Points, in no order, along strands that fork, close into loops and pass close to each other.
Points whose rows are less than 49.8 apart are linked; no others are.
q_341: [ -3 -15 -44 -51 -13  20   9  -7  22  11   9  10  12   6  17  13  -6  14
  32  16 -13 -16  12]
q_999: [  8  -6 -19   9 -46 -44  14 -23   6  14  59  54  39   2  -6  -8 -16  25
 -23   7  26   5  -2]
q_515: [  7  -4  10   7  15   0  12   4  -6  -1 -31 -22 -10  15  -1  -3  20 -13
 -12  -8 -17  -2 -14]
q_557: [ -2  -1 -13 -19  15   8   8  -2   6  11 -18 -11   3   9  21   1  11   0
   8  -5 -11 -12  -5]
q_142: [ -7  -5  -3   5 -39 -48  -4 -11  19  42  28  39  32  -3 -10 -16 -12  40
  -8   5  39 -12 -25]
q_172: [ -7  -6   0  12 -33 -33  -4   0  19  40   9  18  26   1  -2  -8  -8  24
  -9  -3  34 -19 -34]
q_656: [ 10  19  -8 -44  38  32  -7 -10  -8 -22 -12 -25 -25  -6   7 -21   8   3
  34 -26   0  11  37]
q_810: [  6   7  -8  -2  15   8  27  13 -11  -2   7 -12   4   5   7  -3   3   0
 -16  -6 -30   6   4]
q_45: [ -1  -4 -30 -33   2  16  14  -2  14   9   2   1   9   6  21   7   1   8
  17   3 -17 -14   6]
q_675: [ 18   2  20  41 -30 -38  15  15  -9  15  23   0  14  -5 -11  -2   0   2
 -41 -21  15   1 -38]
q_940: [ 35 -11  15  44  -8  -8  -1   8 -18 -26 -26 -28 -35  20 -52  11  24 -34
 -23   9 -26  -2 -13]
q_712: [  6   9  37  43  -8  -5 -37  -9  16   1 -50 -14 -21  -2 -27  24  18 -34
   1  12  12   4 -36]
q_813: [ -2 -25 -45 -32 -43  15  13  -7  21  -4  38  27  14   3   9  25 -25   8
  15  27 -13   5  28]
q_505: [ -1 -13 -37 -18 -36   6  13  -5  15  10  38  31  25   3  10  19 -25  13
   3  18  -4  -1  19]
q_642: [ -3 -15 -45 -48 -25  28  14  -7  24  -8  28  12   4   2  16  17 -14   6
  29  18 -27   1  24]
q_768: [-21  -2   2 -13 -12  26   4   7  -3 -42  47   7 -12 -28  13  15 -29  -8
  16   5 -31  32  32]
q_774: [ 23  -4  11  29  -1 -10  37  29 -31 -11   9 -19   2  11 -26  -7  11  -8
 -48  -5 -24   7 -14]
q_930: [ -1  12 -18 -24  12  22  15   6  -7 -16  25  -6  -3 -11  14   2 -10   2
   8  -3 -34  14  26]
q_998: [ -6  -7 -29 -17 -22   0  10   0  14  19  24  25  27   2  12  13 -20  16
   2  12   1 -12   6]
q_197: [ 22  -8  19  29  -2  -7   1   5  -9 -12 -35 -28 -26  18 -30   7  23 -28
 -19   1 -19  -1 -19]
q_544: [-11   3 -18 -21  -1  20   5   4   3 -10  31   8   3 -15  21  16 -19   6
  17   7 -22   5  21]
q_231: [  5   3 -13  -2  -1   1  25  10  -2   9  13   0  17   5  14   4  -6   5
 -17  -4 -18  -3  -2]
q_547: [ 25 -10   6  -1  21   6  22  -3 -13 -35 -39 -30 -34  27 -31 -31  34 -16
 -11  -9 -31   7   9]
q_896: [ -3   4  -2  29 -24  -5   5   8 -13  -4  71  46  22 -16  12  15 -36   3
 -24   5   6  23  21]
q_788: [ -6 -11   4  16 -35 -27 -14   0  28  40 -18   3  13   4  -3   1   4  12
  -3  -2  35 -23 -42]
q_807: [-14  13  -2 -38  15  27  -7   2  -5 -33  24 -10 -20 -27  16   5 -17   3
  34  -9 -17  16  30]
q_906: [  1  10 -11 -24  30  16   7  -3  -5  -6  -8 -17  -7   1  16  -5   7   1
  12 -11 -19   0  14]
q_50: [  3  -1 -12  20 -38 -32   4 -13   1  12  68  56  35  -7   2  -1 -27  21
 -21   5  27   9   6]
q_846: [ 10  13  -5 -23  39  21  12  -4 -16 -19 -15 -27 -18   4  -1 -27  15   1
   5 -16 -22  10  25]
q_483: [ 34  -8  20 -16  25  13   7 -21  -1 -41 -66 -16 -44  29 -39 -32  39 -25
  10 -11  -5   8  19]
q_603: [ -5   7   7 -20  39  12 -17 -19   7  -1 -50 -18  -7   9  19  -8  26 -12
  22  -7  16  -4   0]
q_948: [-21 -16 -13  -8 -34   2 -14   0   7   2  47  43  14 -15   9  26 -42  13
  12  26  11   1  21]
q_311: [-16 -13  -1  -1 -14 -12 -20  -4  28  42 -32   3  14   7   8   2   9   9
  11   9  31 -29 -36]
q_643: [ -3  -3 -11   0 -12  -8  13   8   9  26   3   7  22   7  14   7  -4   8
 -10  -3   3 -17 -18]
q_737: [-23  -2 -18 -26   2   8 -20   3   9  21  10  15  15 -10  23  14 -18  17
  30  18  12 -24   3]
q_837: [ 11  -3  13  -6  25   5   6  -8  -2 -12 -48 -25 -22  20  -8  -9  28 -19
  -1  -8 -14   1  -4]
q_796: [ 20  -2  30  59 -19 -28   3  22 -21   5   2 -20  -5  -4 -33   3   7 -12
 -43 -10   5   5 -35]
q_43: [-10   0  -7   5 -15  18   9  12  -8 -25  55  20   3 -21  14  20 -33  -4
  -2  10 -25  28  32]
q_503: [-29   6  -6 -17  12   9 -24   6   1   9  18  12   8 -22  26  15 -21  12
  27  13   9 -14   8]
q_478: [-11  -3  -9   2 -37 -39 -11 -12  13  40  37  48  32  -5  -6  -9 -25  39
  -1  15  37 -10 -10]
q_800: [-19  11  36  38  19 -10 -24   7  -4  15 -36 -14  -1  -8   0  -1   8 -13
 -14   1  17   2 -26]
q_756: [  3   0 -12  23 -32 -16  11  -4  -6   4  66  50  31  -8   8   8 -30  11
 -26   4  14  15  14]
q_924: [ 13  12   0 -15  43  20  16  -3 -23 -30 -19 -28 -26   9 -20 -41  18   2
   0 -18 -21  12  32]
q_616: [-15  -5 -10   0 -36 -25 -20  -7   7  32  44  55  28 -11  -3   3 -38  34
   2  23  33  -6   6]
q_738: [ 30 -20  10  33   5  -3  17  13 -23 -40 -24 -32 -36  27 -54 -14  32 -27
 -26   7 -36  -1  -2]
q_125: [ -5  -7  14   0   5   0 -23 -17  27  11 -61 -13  -9  14   7  12  28 -25
  17   2  17 -14 -30]
q_779: [  2  20   3 -30  51  25 -17 -12 -11 -17 -26 -25 -18  -6  11 -19  10   0
  29 -20  15   9  29]
q_618: [ 18   0   1  14  15   2  41  26 -29 -19   6 -22  -5  15 -21 -19  14  -5
 -37  -4 -40  12   3]
q_324: [-18   9   4 -24   4  27  -2   7  -7 -40  37  -1 -18 -32  12   9 -25  -3
  24  -1 -25  25  33]
q_302: [-25   0 -11 -12   7   1 -21   2  11  32 -10   7  17  -5  23   6  -4  13
  20  13  21 -26 -11]
q_226: [ 17   1  31  59 -28 -36  -2  15 -10  17  11 -12   2 -10 -23   1   3  -4
 -38 -19  20   4 -43]
q_344: [ -6  -7  -7  -5  -1  -3   4   2  13  24 -19  -5  11  11  16   5   8   2
   0  -3   3 -21 -20]
q_355: [  1  18  -9 -47  25  33  -3  -4  -6 -30  10 -20 -24 -18   8  -9  -3   4
  37 -20 -14  13  35]
q_230: [-25  24  12  -7  43  12 -26   8 -21 -10   8  -9  -8 -29  24   3 -14   7
  21  -2   6   2  18]
q_551: [-28  12   3 -23  24  15 -29   7  -6 -10  16   0  -7 -29  30  13 -19   7
  36   4   6  -4  19]
q_782: [-14  20   7 -13  49  13 -20  -3 -15  -7 -14 -17 -10 -13  19  -7   1   2
  22  -9   8   2  17]
q_699: [  5   2  26  32 -16  -7 -35 -11  27  12 -52 -12 -16   3 -15  23  18 -31
   9   9  16  -5 -39]
q_704: [ 17  11   6 -22  45  28   4 -13 -17 -30 -37 -25 -32  11 -23 -46  23   0
   9 -24   3  11  38]
q_431: [ 17  -5  23  42  -4 -16  15  22 -25  -6  -8 -25  -9   8 -30   1  13 -15
 -40  -5 -14   2 -24]
q_391: [ 10  12  22 -11  52  18  -7 -18 -12 -28 -52 -22 -26  14 -18 -32  25 -10
  11 -15  18  11  25]
q_13: [ -3  -9  17  26 -19 -11 -24  -4  28  25 -44 -11  -3   5  -2  15  15 -15
   3   0  23 -14 -44]
q_117: [  0   3  -5  22 -17   7  11  14 -17 -12  64  32  18 -18  12  17 -34  -1
 -22   5 -11  27  26]
q_691: [  3  11  18 -17  47  13 -13 -23   0 -15 -57 -21 -18  11   2 -17  29 -16
  18 -13  19   6  11]
q_208: [ 12   3   9  30 -33 -40  19   5   0  19  36  20  27  -5  -3  -7  -5  14
 -35 -18  21  -1 -32]
q_662: [  8  14 -13 -15  23  20  24   9 -18 -18  17 -15  -6  -3   1 -14   2   3
  -6  -7 -41  15  25]
q_575: [-11  -1 -13  -3 -11  -7   2   5   9  30  13  20  26  -1  14   7 -15  17
  -3   3  11 -18 -10]
q_42: [-21  -6 -14 -16 -17  15  -5   2   6  -7  40  24   8 -17  19  25 -32   7
  18  18  -8   3  21]
q_676: [-11   0  14  -8  22   4 -20 -17  17   8 -56 -14  -5  11  15   1  28 -19
  20   2  18 -10 -18]
q_496: [-14   1  20  23   5  -9 -16   3   7  22 -34 -12   3   2   7   6  10  -9
  -6  -1  14  -9 -31]
q_672: [ 10  -2 -11  11 -43 -41  24  -8   9  18  44  35  37   4  -2  -7  -8  20
 -27  -7  20  -2 -19]
q_463: [-21  -8  -7  -2 -29 -10 -23   1   4  19  46  50  21 -16   6  16 -43  23
   9  25  24  -6  14]
q_922: [-24  -4  -2  -6   6  -4 -26  -4  22  36 -34   1  15   2  19   2  10   4
  17  10  31 -26 -25]
q_446: [ 19  -3  17  -4  31  10   9 -13 -10 -33 -50 -27 -34  23 -28 -27  35 -18
  -3 -10 -12   7  12]
q_407: [ -9   8  42  51   2 -10 -29   2   5   9 -43 -16 -11  -7 -19   9  12 -23
 -11   7  17   5 -34]
q_223: [ 27 -14   6  15  11   1  29  12 -21 -35 -25 -33 -33  29 -40 -24  34 -17
 -24  -3 -39   4   2]
q_201: [ 16 -10   8  15  -4  -8  13   8  -1   3 -28 -23  -9  17  -6   6  18 -15
 -19  -8 -16  -6 -24]

A piece is two or more points that can be reached from each other along the links. Count, over all rows, the pieces, the separate loops (a circle has one, a figure eight two, a Y none), the forks (points with three links) and the tips (points with one).
pieces => 3
loops => 3
forks => 3
tips => 3

A fork is a point with three links, a tip a point with one. Leave the first point through the second and follow the links. Name the first fork or tip that comes.
q_930; q_662 => q_643
q_940; q_197 => q_446
q_896; q_756 => q_618
q_575; q_998 => q_557
q_924; q_704 => q_125

Name the points in between on the shortest way along the links from the first point to the second, in order.
q_341; q_691 => q_45 > q_557 > q_906 > q_846 > q_924 > q_704 > q_391
q_324; q_226 => q_768 > q_43 > q_117 > q_896 > q_756 > q_50 > q_999 > q_672 > q_208 > q_675
q_311; q_544 => q_788 > q_172 > q_142 > q_478 > q_616 > q_463 > q_948 > q_42
q_618; q_672 => q_774 > q_431 > q_796 > q_226 > q_675 > q_208
